A landscape with many valleys, sampled at points; each row gives a point and its height.
From any point a ball rolls to the lowest of the 2 points nearest to it. It stops when none of these is lower. Distance is the straight distance between rows; heights are no part of it.
J714 height 57.0: [126 128 103 151 141 117 128 200 109  72 131  88 173 168 114  90 125 206
 187 148 133 142 142 115 125 137  71 133 127 109 131 174 121  53 102 158
 130 132]
J503 height 37.3: [143 239 193 142 154 140  98  88 130 124 163 153 135 105 130 159  82 109
 140  80 135  90 112 100 157 135 165 121 185 124 115  80  98 165 111  74
 166 139]
J635 height 58.5: [122 113  93 106 120 197 143 137 108 148 139 109 124 119 187 114 141  98
 141 132 129 174 102 133 128  99 110 140  76 148  96 119 118 121 133 138
  66 140]
J439 height 37.6: [117 165 135 142 110 148 144  66 128 126 124 122 122 142 137 115 126 108
 132 111  71 117  95 120 163 110 156 135  94  82 135 130 141 135 133 144
 126 168]
J501 height 47.9: [130 161 138 184 114  91  96 124 135  88 134 147 132 106 108 139 128 157
 174  63 103 128 133 137 129 114 142  90 159 126 105 142 122 161  90 100
 170 134]
J675 height 43.3: [139 162 195 114 142 140 136 114 122 116 123 143 153 150 132 136  77 116
 126 140 131  85 117 112 146 147 151 164 160 104 180 101 112  77 135 101
 123 162]
J104 height 84.1: [119 111  73 110 131 165 131 155 115 136 153 113 101  91 169 119 177 101
 143 122 147 189  96 147 119 111 103  97  92 172  45 137 117 158 108 125
 120 102]
J430 height 40.9: [145 140 152  94  90 164 152  88 153 136 186  88 121 122 108 144 148  74
  74 186 159 157 106 151 180 154 127 123 167 163 131 107 160  97 157 151
 105 100]
J865 height 62.7: [ 94  48  92 118 161 102 107 228 124 124  95 149 135 106 128 121 127 173
 134 163 180 137 153 151  73 109  78 135 114 171 113 133 117 123 119 129
  68 118]
J969 height 34.9: [158 184 190 152 132  81  91 129 160  68 141 130 177 154 111 111  87 177
 171  99 101 103 151  60 155 154 119 123 175  89 160 118 130  92  99  96
 180 132]
J253 height 54.3: [111 117  93 142 112 152 136 103 115 140  99 140 106 119 177 116 148 111
 158  90  81 147 102 126 132  93 150 115  69 111 107 141 139 159 117 133
 110 159]
J343 height 60.9: [145 102 157 164 105  67 109 126 155  81 193 113 135  99  72 109 145 140
 109 133 126 160 126 163 155 158 110  78 195 161 151 157 152  90 161 117
 134 125]
J189 height 32.2: [138 162 119  97 156 163 121 117 125 175 143 132  91 112 160 155 153  82
 108  95 160 130 133 127 113 123 143  94 109 160  57  94  98 213 104 116
 183  89]
J197 height 34.1: [133 238 167 157 136 151 106  82 115  98 162 131 130 119 144 142 105 115
 180  65 120 107 101 122 164 109 167 117 170 108  98 105  96 150  95  84
 148 156]
J32 height 55.4: [132  84 137 128 115 115 154  88 164 155 135 114 106 110 121 141 150  64
  57 159 128 155 119 146 146 134 147 117 134 145 149 124 160 150 159 136
 120 124]
J856 height 71.9: [152 133 186 100 139 130 153  58 141 170 107 126 144 138 112 153 101  88
  41 187 144 102 142  98 157 172 178 162 145 107 152 101 132 107 187 158
 169 116]
J919 height 58.4: [151 118 170 170 118  77  96 123 161  83 190 129 137  83  86 129 121 135
 128 106 126 159 138 151 149 150 127  71 214 162 128 137 124 113 131  91
 160 116]
J509 height 29.6: [126  95 139  85 158 163 134 167 115 139 135 120 143 131 151 134 103 121
 121 181 180 124 124 148 114 120 108 170 128 162 133  93 111  76 133 125
  66 137]
J125 height 66.4: [136 145 114 163  95 131 137 152 102  79 183  84 147 144  96 100 156 159
 166 142 127 176 120 144 159 137  96  96 140 129 109 176 140  65 130 150
 128 131]
J127 height 73.5: [155 180 159  90 137 173 156  30 140 177 118 121 125 139 123 147 109  81
  61 160 130 110 114  96 175 149 179 159 124 118 107  89 121 123 170 156
 168 111]
J589 height 58.3: [107  51  96 134  91 131 172 119 164 136 112 119 123 159 141 112 170  75
  80 174 122 156 115 133 138 135 114 128  92 134 196 147 196 117 194 137
  45 161]
J752 height 10.4: [133 128 109 117 120 154 162  27 154 181  87 124 102 109 162 135 162  76
  58 133 101 157 113 111 168 107 156 118  71 131 109 121 158 192 183 155
 153 114]
J539 height 60.0: [140 158 117  47 151 221 144 130  97 164 133 114 118 134 179 124 115 102
 124 158 178 127 102 114 114 131 111 165  99 153 105  74  91 101 123 132
  94 111]
J371 height 68.4: [157 106 195  84 144 107 134 134 129 134 123 134 157 154 103 140  74 133
  94 187 166  80 159  98 119 195 127 151 163 102 176 109 113  60 155 136
 149 119]
J284 height 44.0: [122 178 136 171 143 103 102  66 149 130 106 159 135  79 103 146 108 133
 143  80  69  88 115 111 140 113 185 126 130  85 126 119 153 202 103 107
 166 159]
J297 height 42.3: [133 141 109 107 144 105 139 132 115 127 107 107 126 165 108 123 137 164
 142 131 119 112 158  89 110 150 109 121  85  88 117 155 105 127 104 161
 200  84]
J482 height 55.7: [154 143 163 156 129  92  90 152 142  67 202 120 138  96  83 128 120 161
 159  96 140 146 153 139 141 148 103  71 209 156  97 130 110  97 120  86
 177 107]
J909 height 41.9: [113  82 102 112 129 143 155 161 112 128 147 101 141 154  90 108 156 145
 118 195 139 158 116 124 123 140  83 131 104 131 141 150 146  71 160 177
  78 138]
J795 height 46.5: [121 205 143 152 154 134 109  67 132 150 115 152 117  85 130 159 109 112
 140  65 104  79 121 108 136 117 187 123 125  98  99  96 127 212 105  97
 170 147]
J506 height 49.4: [117 108 121 185  94  79 144  77 154 103 140 130 112 122  90 112 160 113
 105 115  84 152 110 143 152 133 155  96 140 134 160 180 174 154 160 140
 138 139]
J94 height 46.9: [127 109 112 177  81  81 146  92 145  85 176  99 118 153  62 101 175 106
 108 149 113 170 123 149 155 165 120  82 154 139 164 190 177 119 189 149
 143 125]
J789 height 53.6: [137 105 148 125 136 108 130 105 148 145 136 132 112 114 121 153 131  92
  97 141 125 128 127 142 131 127 143 119 145 139 129 114 125 144 131 132
 140 121]
J974 height 58.1: [119 166  99 162 119  83 108 126 139 105  67 137 148 135 128 118 104 176
 180  68  76  84 135 105 123 122 141 137 116  65 138 146 155 155  71 124
 152 156]
J355 height 57.4: [107 135 113 115 150 168 111 204 100 148  92 162 138 149 174 118  97 160
 156 101 172  83 156 136  76  93 123 169 109 141 124 107  93 160 109 100
  86 135]
J552 height 20.0: [109 151 108 111 146 207 137 187  94 122 139 122 144 135 173 108 113 140
 167 137 171 149 117 145 105  92  99 151 107 155  90 111  89  99 116 119
  69 139]
J540 height 33.0: [134 191 136  77 144 205 124 132 103 131 178 113 125 122 164 153 115  94
 145 140 189 131 103 156 132 129 116 146 163 176  80  68  94 105 108 103
 111 111]
J459 height 45.5: [119  63  68 104 151 123 133 171 109 163  68 149 110 146 144 117 134 163
 142 136 133 116 152 105  61 124 110 140  56 123 124 150 113 145 114 146
 122 105]
J938 height 87.2: [139 111 113  95 109 131 143 100 151 139 179  90  93 100 113 138 183  72
  74 165 155 186 109 158 159 135 110  94 139 173  88 127 157 146 145 141
 138  82]
J410 height 11.3: [125  80 117 119 143 108 139  83 141 177  70 145 106 130 127 134 142 119
  70 136  91 111 141 110 118 124 162 137  79 100 143 129 141 163 156 155
 149 124]
J637 height 29.4: [129 149 129  69 132 212 138 142 118 128 169 103 131 111 161 137 129 100
 122 175 184 156  97 156 138 120  97 163 159 184  97  72 117  84 117 122
  63 118]
J981 height 42.5: [131 176 172 169 142 129 114  57 169 141 167 141 116  66 131 174 118  74
  95 106 118 141 100 142 158 118 181 109 177 158 109 100 140 191 111  92
 152 139]
J300 height 31.1: [126  50 104  91 147  93 142 157 119 147  89 126 120 148  98 123 133 159
 105 176 134 114 166 101  86 160 103 140  86 106 163 155 125  98 135 166
 144 102]
J17 height 30.3: [164 162 186 148 130  58  83 114 174  95 119 138 172 131  90 125  89 180
 141  99 102 104 174  57 137 172 129 119 175  89 168 120 139 121 104 106
 208 105]
J445 height 35.4: [149  91 210 116 120 116 144 108 162 142 133 133 145 128 115 154  89  76
  62 201 158 111 126 134 149 173 150 157 181 125 198 100 154  78 179 132
  98 148]
J817 height 33.6: [134  63 144  86 144 124 146 156 132 148 125 123 137 137 117 135 111 117
  95 199 164 114 137 131 112 148 112 158 127 132 164 117 129  81 157 144
  84 133]
J546 height 78.4: [126 137 118 164 134  90 104 118 142 119 166 136  95  73 127 148 173  98
 137  80 111 172 116 167 120 115 152  73 164 170  67 143 123 194 104 103
 179  98]
J216 height 16.3: [132  99 137 124 144  75 125 110 138 158  68 150 125 136 102 148 119 142
  98 130  99  85 158 109 102 152 160 142 110  92 156 126 130 158 132 142
 164 117]
J908 height 76.8: [131 109 125 181 111  69 100 122 151 102 161 134 110  88 102 138 161 119
 135  94 112 165 121 172 122 119 143  78 174 166 107 164 138 157 113 107
 155 106]
J369 height 6.7: [122  85  97 119 118 126 153  64 143 172  79 135  97 129 149 116 172  94
  76 134  84 151 126 109 144 113 139 112  54 120 129 153 163 177 182 163
 143 120]
J566 height 71.1: [119 141  83 175  64 156 157 112  97  94 166  96 113 148 128  91 186  97
 151 117  88 198  95 153 166 115 133  93 106 129 108 162 162 122 149 147
 103 151]
J266 height 36.4: [122  81  93 109 135  88 129 170 114 128  99 123 125 144 101 124 134 184
 148 143 129 112 160 104  84 151  99 124 106 105 140 170 118 125 103 156
 164  88]
J708 height 60.8: [127 148  98  82 140 207 134 127 109 165 132 120 107 124 195 121 126 101
 146 122 157 138 114 130 107 111 114 141  85 151  80  93  92 146 109 127
 106 118]
J712 height 75.3: [127 122 118 221  89  83 104 120 131  86 159 139 108  82 118 111 183 111
 143  88  92 183 107 190 139  99 155  76 175 175 107 168 154 152 130 102
 127 136]
J555 height 13.2: [156 131 171 177  93  83 129 103 158  70 188  98 153 154  72  97 121 152
 120 144  95 137 134 121 181 171 109  93 181 112 187 163 151  67 159 134
 147 142]
J958 height 52.0: [ 99  68  77 142 120  78 114 178 122 110 117 146 100 102 112 123 162 159
 157 115 127 162 136 160  74 113 105 104 135 154  99 177 132 151 120 123
 140  85]
J897 height 36.9: [131 128 117 119 149 113  96 201 108 145 149 143 116 106 116 149 131 155
 157  93 170 116 164 148  81 123 111  99 158 167  89 126 100 174 100 107
 162  91]
J901 height 54.9: [101 165 117 134 133 157 106 194  94 122  78 161 144 158 167 119  86 184
 175  70 146  69 147 128  98  88 133 184 122 112 135 112  94 151  92  94
  80 159]
J774 height 41.6: [111  84  72 115 129  89 126 141 123 158  67 158  96 130 125 125 149 158
 147 103 102 122 139 118  72 122 128 118  78 119 113 156 125 172 109 137
 152  98]
J495 height 61.0: [110 148 164 124 141 163 115 167 104  93 127 138 157 146 152 120  79 145
 146 135 159 100 129 146 130  97 123 179 150 136 155 114  95  59 134  93
  66 166]
J920 height 62.6: [134 141 131 149 135  97 101 214 131  62 130 115 175 163 116 102  90 223
 182 118 145 106 169 106 114 135  78 136 158 124 150 152 116  63 102 119
 141 125]
J623 height 14.0: [134 162 131 133 145 143 142  20 145 176 109 131 108  97 130 151 137  88
  69 118 102 133 114 110 165 110 182 128  90 120  90 103 141 192 153 140
 171 126]
J786 height 51.8: [125 193 141 124 135 148 104 200  93 104 107 144 150 169 160 116  76 198
 178  84 167  62 152 109 105 103 121 171 142 116 145 125  93 127  93  96
 113 141]
J853 height 80.0: [115 103  95 141 121  95 119 106 147 142 134 144  81  73 145 134 185  79
 109 103 101 179 105 155 121 102 143  86 120 170  73 157 140 209 129 118
 173  87]
J269 height 53.5: [132 105 140 153 142  72 134  58 162 157 100 153 120  91  90 155 131 110
  62 121  98 129 146 115 136 139 180 115 125 125 139 141 151 186 157 144
 198 100]
J114 height 58.6: [ 99 157 160 148 128 166 124 123 113  94 109 142 154 153 164 116  92 131
 155 105 117  99 110 150 140  91 145 183 137 108 166 116 108  86 119 100
  68 190]
J864 height 19.5: [136 184 124 139 119 149 137 130 100 100 148 106 149 161 140 111 122 144
 186 111 115 138 119 116 144 117 120 134 122  97 103 142 101  92 101 140
 136 148]
J548 height 25.2: [111 142 119  83 163 203 121 184 103 119 142 121 150 115 172 124 106 128
 134 173 212 140 116 158 113 106  85 170 134 190  93  76 103  95 122 112
  49 134]
J640 height 48.5: [121  70  87  98 156 151 133 193 107 165  91 146 124 135 166 119 120 157
 148 140 165 118 147 117  72 107 106 148  67 150 120 123 100 141 116 128
  93 114]
J75 height 51.0: [137 165 134 154 128  91 111 114 127 113 146 137 117 112 102 140 135 132
 154  77 114 134 132 123 126 137 144  79 142 120  89 143 103 168  95 120
 200 101]
J559 height 51.5: [123 126 137 166 118  69 138  60 159 125 125 142 117 105  78 133 145 112
  94 115  85 147 118 123 151 126 164  99 134 119 143 160 158 173 155 143
 177 115]
J59 height 41.1: [129 144 107 153 124  91 117 166 111  81 163 102 128 130 102 112 143 174
 177  97 129 152 144 119 118 143  95  85 146 130  84 173 108 116  99 131
 191  93]
J549 height 48.9: [128 143  96 105 139 131 139 116 105 159  78 141 115 158 149 123 126 155
 140 105 102  77 148  90  97 122 136 140  61  87 119 120 108 162 104 146
 156 124]
J447 height 62.9: [109 146  90 159 117 119 118 102 123 138  72 152 108 108 143 119 131 136
 165  65  66  98 108 122 121  98 160 122  75  80 104 129 152 191 100 124
 136 154]
J79 height 60.5: [108 185 102 179 119  98 103 117 137 114  76 148 137 106 131 128 107 162
 190  48  73  84 121 126 123 102 158 132 122  66 112 127 153 193  77  98
 135 176]
J497 height 63.7: [149 130 129 176  86 112 125 130 114  77 205  89 135 121  74  99 163 137
 141 144 126 173 120 157 165 146  96  77 176 153 128 167 149  71 156 139
 121 138]
J719 height 45.8: [127 121 183 127 153 124 128 103 131 149  83 154 138 126 149 147  80 112
 107 139 123  71 127 115 123 136 171 180 139  97 193  89 131 117 135 108
  95 179]
J848 height 75.0: [146 151 141 100 108 164 170  43 148 162 135 103 118 151 107 137 143  90
  71 166 122 141 115 119 184 136 150 127 112 122 128 124 142 120 177 175
 158 105]
J899 height 72.5: [126 166 108 181  56 171 154  68 129 109 174 101 112 140 131  98 174  69
 133 108  96 188  84 167 184 123 151 102 133 145 120 135 171 133 154 137
  84 163]
J966 height 40.2: [156 162 161  98 136 152 125 123 122 128 179 109 133 132 115 141 102 116
 133 149 158 122 120 128 141 144 123 130 168 144 120 101 100  89 130 121
 137 112]
J327 height 19.6: [124  98 113 105 125 130 162 125 121 138 103 102 141 196 105  99 143 141
 109 178  97 118 139  89 135 151 107 146  67  73 173 156 139  80 153 194
 140 132]
J352 height 73.9: [122 130 114 208  78 113 134  93 137  97 164 120 107 111 127 107 181  87
 135  98  92 182  95 175 164 103 160  95 143 157 129 155 168 157 144 115
 100 171]
J13 height 56.9: [124  89 111 123  94 151 162  89 165 157 126 114 111 128 147 125 176  63
  71 159 119 164 112 134 153 125 128 122 102 149 157 132 178 147 167 141
  75 138]
J636 height 81.3: [122  90  75 144  96 129 131 116 144 136 129 128  80  78 170 114 198  69
 107 117 112 194  89 149 139  94 119  96 103 168  96 153 162 187 133 115
 114 118]
J380 height 34.0: [128 159 126 102 110 183 158  76 113 141 135 117 122 157 143 112 132 102
 126 127 102 139 102 116 160 121 136 144  82  96 117 123 116 109 149 163
 128 134]
J268 height 29.5: [132 110 148 131  95 133 155 127 137 112 161 108 150 166  97 120 131 117
 104 179 129 134 115 146 157 143 114 131 146 126 185 146 157  58 171 151
  71 155]
J513 height 32.5: [125 127 116 110 160 125 120 211 103 110 140 118 144 134 103 133 112 189
 163 141 188 116 153 121  88 134  81 120 138 153 102 132  97 109 112 128
 133 105]
J6 height 52.1: [114 129 102 125 151 152 151 195  99  87 137  94 167 167 123  88 121 186
 177 177 137 150 127 125 120 131  77 148 104 112 141 155 116  48 124 174
  92 146]
J747 height 56.5: [113 116  83 143  96 184 135 124 105 131 127 113 111 115 190 107 160  96
 153 106  99 187  93 135 143  91 126 110  75 138  83 139 129 148 128 132
  89 142]
J391 height 48.0: [128 144 154 134 153 106 131  80 132 150  66 155 145 124 125 144  87 138
 111 125  95  53 137  93 121 135 179 171 111  58 173  98 142 141 133 128
 134 171]
J964 height 58.0: [128 144 141  62 127 217 153 116 112 154 127 117 132 145 167 124 106  93
 119 160 159 131  96 133 139 124 129 189 111 139 147  84 109  72 143 128
  58 139]
J9 height 22.9: [136 142 106 116 134 134 143  81 132 156 123 124  97 125 128 139 151 100
 119 116 111 140 124 120 142 114 142 106  88 132  72 138 114 173 139 153
 197  88]
J18 height 82.6: [112  94  71 151 106 148 127 157 122 119 140 120  96  77 188 111 193  97
 130 125 138 212  98 166 128  86 102 102 103 185  71 145 147 153 123 109
  81 130]
J888 height 48.8: [122 183 156 133 159 140 118 100 120 159 101 156 118 114 147 148  96 115
 139  92 122  70 118 116 120 118 176 149 138 101 125  81 115 175 105  94
 136 150]
J576 height 70.2: [163 108 194  81 139 106 150  98 137 148 121 120 147 141  86 152  89 110
  65 196 151  97 171  95 140 197 137 147 155  95 166 109 118  76 178 163
 177 106]
J777 height 51.9: [103  87 101 151 113 119 134 118 130 140  74 151 109 134 148 113 147 133
 137 112  68 120 116 125 131 102 145 139  71  95 152 149 154 153 128 135
  96 157]
J68 height 20.7: [126 114 140 139 132  45 107 117 157 143  54 163 146 132  89 150  99 167
 110 114  91  79 171  97 106 165 150 140 134  77 175 136 147 154 106 128
 179 120]
J349 height 30.7: [133 211 159 133 132 172 125  99 108 114 160 122 124 139 147 132 102 107
 163  92 130 124  92 130 159 116 152 139 154 117 102 102  98 108 110 105
 127 151]
J42 height 24.7: [135  87 153 125 108 103 151 147 136 103 154  99 161 169  78 111 117 153
 104 201 132 119 139 118 155 173  88 136 153 103 205 154 150  33 170 156
 105 145]
J973 height 39.1: [145 123 150  98 152 119 124 152 123 126 151 118 133 129 105 143 109 144
 138 136 161 111 148 116 111 146 110 121 148 139 124 118 101 101 125 123
 152 109]
J465 height 69.3: [122 142  98 188  76 126 154 125 104  76 160  95 137 163 107  89 173 135
 153 127  89 171 115 142 161 129 119  98 117 108 143 181 158  92 142 153
 119 157]
J618 height 44.4: [126 165 160 185 118 104 111 102 139  89 138 134 139 115 115 133 119 141
 161  83  87 117 114 132 152 118 153 113 163 111 130 134 126 136  99 105
 136 163]
J294 height 39.8: [145 169 188 144 132 115 120 111 134  75 133 127 164 157 123 115  82 160
 158 120 111  93 125  90 159 136 133 151 168  91 179 122 124  68 119  98
 135 160]
J311 height 63.8: [104  49  87 129 137 116 126 188 127 124 114 129 125 113 138 117 157 142
 130 156 147 162 129 152  97 102 103 132 104 163 117 149 141 123 135 133
  74 125]
J363 height 25.8: [134 204 143 116 133 174 124 146  89 106 157 113 137 159 141 123 103 143
 175 101 149 116 122 113 142 116 120 138 138 119 100 110  84 108  99 112
 140 135]
J869 height 30.1: [133 163 116  74 108 209 171  80 108 159 128 102 128 180 138 112 139 106
 115 161 106 133 110  99 160 140 116 152  70  92 122 118 113  75 162 196
 129 114]
J24 height 44.1: [139 120 127 142  80 130 150  95 146 109 184  89 121 141  84 122 164  91
  96 155 135 163 112 157 167 149 123  91 155 161 137 145 171 111 166 150
 107 115]
J652 height 25.7: [133  81 129  99 134  82 144 133 131 128 102 111 139 179  83 119 134 165
  95 176 107 111 164  92 116 168 100 149 100  80 189 167 137  78 155 180
 170 105]
J492 height 55.6: [119  87 114 136 144  48 117  92 157 156  77 166 110  91  87 147 144 129
  88 108  98 129 155 120  96 142 150 107 136 122 129 153 144 192 139 141
 205  74]
J407 height 44.3: [133 143 144 130 146 134 112  88 162 154 155 130 102  78 157 163 142  59
  93 114 128 146 114 157 143 120 159 107 164 164 100  95 124 188 103  96
 152 122]
J494 height 55.5: [115 145  93 134 126  80 116 131 134 134  42 144 149 159 128 120 111 181
 158  87  72  67 154  94 105 128 141 161  84  52 162 133 147 147  82 139
 142 152]
J53 height 56.2: [115 114 127  95 118 206 150 119 119 155 108 123 136 139 208 113 120  97
 115 152 129 149  94 135 137 103 118 195  84 134 172  99 130  91 160 124
  17 167]
J794 height 17.8: [132 159 120 139 146 122 142  44 135 162  94 129 112 111 118 134 135 115
 108 108  86 112 119 105 153 115 167 114  77  91  94 128 135 185 145 150
 188 120]
J928 height 47.5: [108  99  80 142 123  71 112 182 111  90 127 124 103 115  90 110 157 187
 171 113 120 156 137 133  81 139  92  95 132 127  98 191 127 137 102 143
 171  77]
J362 height 47.8: [100  70  82 139 125 112 106 127 142 180  34 183 105 108 169 131 130 137
 137  86  86  95 126 127  84  97 155 154  74 105 136 120 151 196 109 119
  85 157]
J743 height 25.6: [152 119 170 143 130  44 105 114 172 109  83 150 170 137  92 129  84 178
 118 127  97  89 179  69 126 185 138 138 152  69 195 132 153 109 120 128
 193 124]
J50 height 28.2: [133 125  96  95 145 131 124 137 117 154 138 121  94 112 133 142 158 108
 131 112 147 144 138 124 100 126 118  89  92 150  56 131 109 180 110 138
 184  75]
J992 height 18.7: [142 131 151 157  90  99 139 126 138  69 173  93 165 182  83  94 137 155
 127 161 102 134 128 112 178 164  91 121 162  87 204 166 158  38 159 149
 123 163]
J408 height 37.8: [116 101  91 127 141 118 116 120 136 174  79 165  90 104 154 140 147 116
 130  85 109 123 135 123  95 113 148 113  88 138  95 123 125 208  99 116
 149 114]
J85 height 51.2: [133 135 157 129 141 114 129 116 134 143 117 143 118 122 134 152 109 120
 128 110 117  98 128 124 121 120 158 128 137 119 126 108 116 143 108 116
 141 140]
J436 height 27.2: [114 164  86 159 123 151 138 167  79  82 127  91 150 166 150  96 135 173
 207 102 102 154 124 113 132 112 113 129  87  97  95 158 107  99  88 147
 147 134]
J130 height 46.8: [127 156 125 151 129 127 111 180 112  79 163 114 139 125 115 122 125 168
 179 101 146 141 142 143 120 118 102  97 154 145  82 145  93 104 102 108
 140 122]
J171 height 59.6: [106  30 108 158  98  90 145 136 161 130 103 141 114 134 137 120 173  95
  86 155 111 150 122 149 127 111 133 127 111 142 190 158 187 147 167 112
  53 154]
J533 height 32.9: [141  96 185 128 123 120 144 121 145 116 137 126 157 142 110 135 100 111
  99 172 139 111 124 144 144 144 134 152 170 126 197 124 143  67 162 122
  85 162]
J39 height 53.7: [111 131 121 135 107 197 145 148 106 110 139 113 153 150 162  98 127 122
 144 141 124 159  96 157 140  95 120 164 103 126 145 133 125  71 152 139
  38 177]
J386 height 46.4: [148 124 161 104 125 132 117 120 157 127 199 107 120  71 120 163 141  75
  75 164 169 165 113 179 161 148 105 104 207 194 105  87 144 129 122 105
 130 109]
J924 height 49.8: [101  67 122 143 128 127 122 123 143 159  62 167 118 121 158 131 124 120
 121 114  94 106 122 133 114  94 155 153 101 113 158 121 149 158 124 116
  73 170]
J92 height 32.7: [146 156 109  94 151 140 120 173 103 156 159 124 107 119 121 150 132 133
 146 106 175 121 148 119  88 139 111  97 123 155  70 116  91 177 100 126
 174  81]
J630 height 63.6: [134 123 167  96 152 148 133 171 109  96 125 128 168 164 124 124  70 159
 136 173 172  91 139 119 127 131  98 172 155 128 176 117 100  36 136 114
  91 148]
J648 height 55.1: [114  72  86 121 141  64  99 166 139 138 118 156  97  86 102 140 157 143
 131 109 137 144 145 150  68 137 113  98 143 156 110 161 129 177 114 123
 169  60]
J20 height 61.3: [114  55 119 139 118 110 142 144 141 127 126 123 116 128 125 115 156 109
 104 155 115 148 123 152 122 113 123 126 106 143 158 158 149 117 151 133
  79 142]
J81 height 25.5: [136 145 134  81 130 165 171  78 118 151 111 109 139 190 116 115 123 125
  96 170 107 104 131  93 159 150 129 164  84  77 159 130 124  80 165 189
 154 126]
J280 height 37.2: [127  67 123  75 149 136 149 164 115 152 139 110 136 133 104 133 126 128
  93 216 170 149 122 130 114 153  77 143 117 151 133 115 146  73 152 174
  65 120]
J199 height 50.9: [109 123 114 107 117 204 157 162 106 118 137 107 157 168 145  98 118 135
 137 188 136 153  95 139 137 117  98 181 101 126 170 123 127  36 164 159
  26 164]
J954 height 45.6: [119 104 168 127 139 109  95 197 139 123 110 158 148 126 134 153  79 161
 132 120 178  72 168 148  98 118 123 150 178 150 154 108 109 124 115  91
 107 137]
J12 height 66.1: [155 115 196 109 136 113 120 151 136  91 131 132 170 155 112 125  64 162
 127 172 149  83 149 105 144 168 107 159 176 109 201 118 113  28 143 108
 126 147]
J204 height 55.9: [ 87 109 126 158 108 164 134 147 111 108 109 134 146 153 168 104 118 139
 151 119 102 142 107 159 134  74 135 173  96 114 156 132 125  93 139 118
  38 194]
J333 height 40.0: [123 110 116 122 144  98  78 211 123 153 112 175 120 106 122 156 114 160
 135  85 175  97 176 156  71 124 115 115 169 166 119 122 115 187 101  93
 131 100]
J871 height 34.7: [133 155 122 113 150 152 116 122 119 175 114 148  96 113 170 147 135 105
 133  79 138 105 133 117 102 117 154 115 105 134  81  98 110 215 100 117
 160 117]
J608 height 51.6: [152 176 154 132 137 119  92 182 122 101 187 131 137 117 111 142 110 165
 167  88 163 116 157 124 118 136 102  88 193 148  96 118  89 134 104  89
 165 105]
J161 height 52.2: [138 163 111 111 135 102 123 139 110 152  63 144 131 168 131 119 111 183
 142  94 120  58 170  72  93 144 133 159  99  72 144 119 123 163  91 142
 169 118]
J859 height 34.3: [129 155  84 145 126 115 132 172  91  79 132  92 144 157 119 108 137 174
 194 103 109 149 136 104 118 131  97 113 109 103  90 172 111 112  84 157
 183 101]
J658 height 45.7: [118  88  86 120 137 129 123 130 123 184  33 168 108 136 165 121 124 152
 131 100 100  81 147  99  78 115 139 142  54  93 131 117 129 182 109 126
 120 139]
J827 height 57.7: [120  48 112 115 143  55 118 127 149 155 107 157  93  90 102 149 151 115
  84 141 131 140 151 147  85 145 137 112 137 147 139 148 140 168 136 133
 167  66]
J286 height 42.8: [125  78 141 113 146  95  91 208 129 172  86 186 144 117 136 163  87 160
 115 127 188  73 188 157  68 143 130 143 166 154 160 101 119 167 109  96
 110 113]
J433 height 25.4: [129 144 110  99 156 175 126 193  90 138 147 125 132 136 148 129 117 144
 162 128 185 120 134 128  89 112 108 130 116 157  88 107  89 126 109 118
 108 114]
J995 height 57.8: [114  90  90 111 108 198 146 143 130 150 121 118 124 119 206 114 150  97
 122 146 134 178 100 138 135  97  97 157  85 149 138 124 141 112 153 127
  22 165]
J54 height 47.4: [147 167 126 121 137  97 123 122 116 137 131 120 117 134  97 142 132 151
 144  93 126 114 160 100 120 145 130  98 115 105  94 137  91 165 100 144
 213  83]
J516 height 40.3: [135 199 182 175 157 112  92  63 158 133 166 165 140  68 117 177  95  99
 115  87 114 114 120 107 146 138 181  99 187 133 115  94 131 196 116  79
 186 129]
J267 height 46.0: [141 126 151 109 125 152 124 110 158 150 168 120 107  82 154 162 154  58
  76 148 156 162 109 175 150 118 128 122 173 176  97  86 133 161 104  96
 127 118]
J508 height 43.7: [150 141 178 115 137 128 103 121 147 115 194 118 133  92 105 152 115 100
 116 133 168 139 121 158 149 145 119 103 205 173 111  97 113 106 126 101
 139 117]
J880 height 59.9: [ 97  83  93 116 164 147  98 228 117 143 102 161 135 124 166 130 117 160
 138 128 199 109 161 153  65  93 102 148 111 172 102 107  99 157 108 104
  69 116]
J423 height 36.5: [160 216 164  74 151 178 115 142 101 137 180 123 125 132 130 146  95 111
 148 128 196 102 129 117 134 147 120 131 176 156 101  83  77 115 117  94
 153 100]
J725 height 40.8: [118 151 139 178 117 103 125  74 138 113 111 138 122 113 113 127 127 127
 131  95  64 114 104 134 153 110 174 118 119  87 141 134 159 163 116 128
 134 176]
J978 height 48.6: [131 148 155 115 146 129 104 193 106 125 111 157 148 156 137 136  82 181
 152 110 171  65 158 118 101 122 125 159 161 124 158 108  92 124 109  90
 116 138]
J541 height 47.0: [119 130 118 118 113 168 162 162 103 100 160  92 162 164 107  94 121 159
 151 185 140 154 105 134 138 137  86 153 115 121 152 142 130  32 156 172
  68 152]
J993 height 38.1: [147 102 175  83 120 141 142 109 144 142 164 109 127 122 120 157 111  74
  66 197 170 133 114 153 153 156 126 146 176 155 153  94 147  83 154 134
  91 112]
J593 height 85.8: [132 118  98  83 130 161 131 127 127 145 174  96  94  86 146 144 172  83
 108 154 162 190 105 153 136 125  92 101 125 184  52 106 131 145 110 131
 130  92]

Where does a ball stop that starts at each point below?
J294: J369
J492: J555
J899: J864
J708: J658
J630: J541
J993: J555
J20: J327
J501: J327
J18: J864

Call two points neighbours if one is among the 2 nearest of the other. Go from one point of each pair to the other, from neighbour to neighbour, staying as low as possible. Name the highest point that can't be avoided.
J555, J369: J848
J369, J327: J311
J864, J552: J386
J555, J864: J827
J53, J658: J635
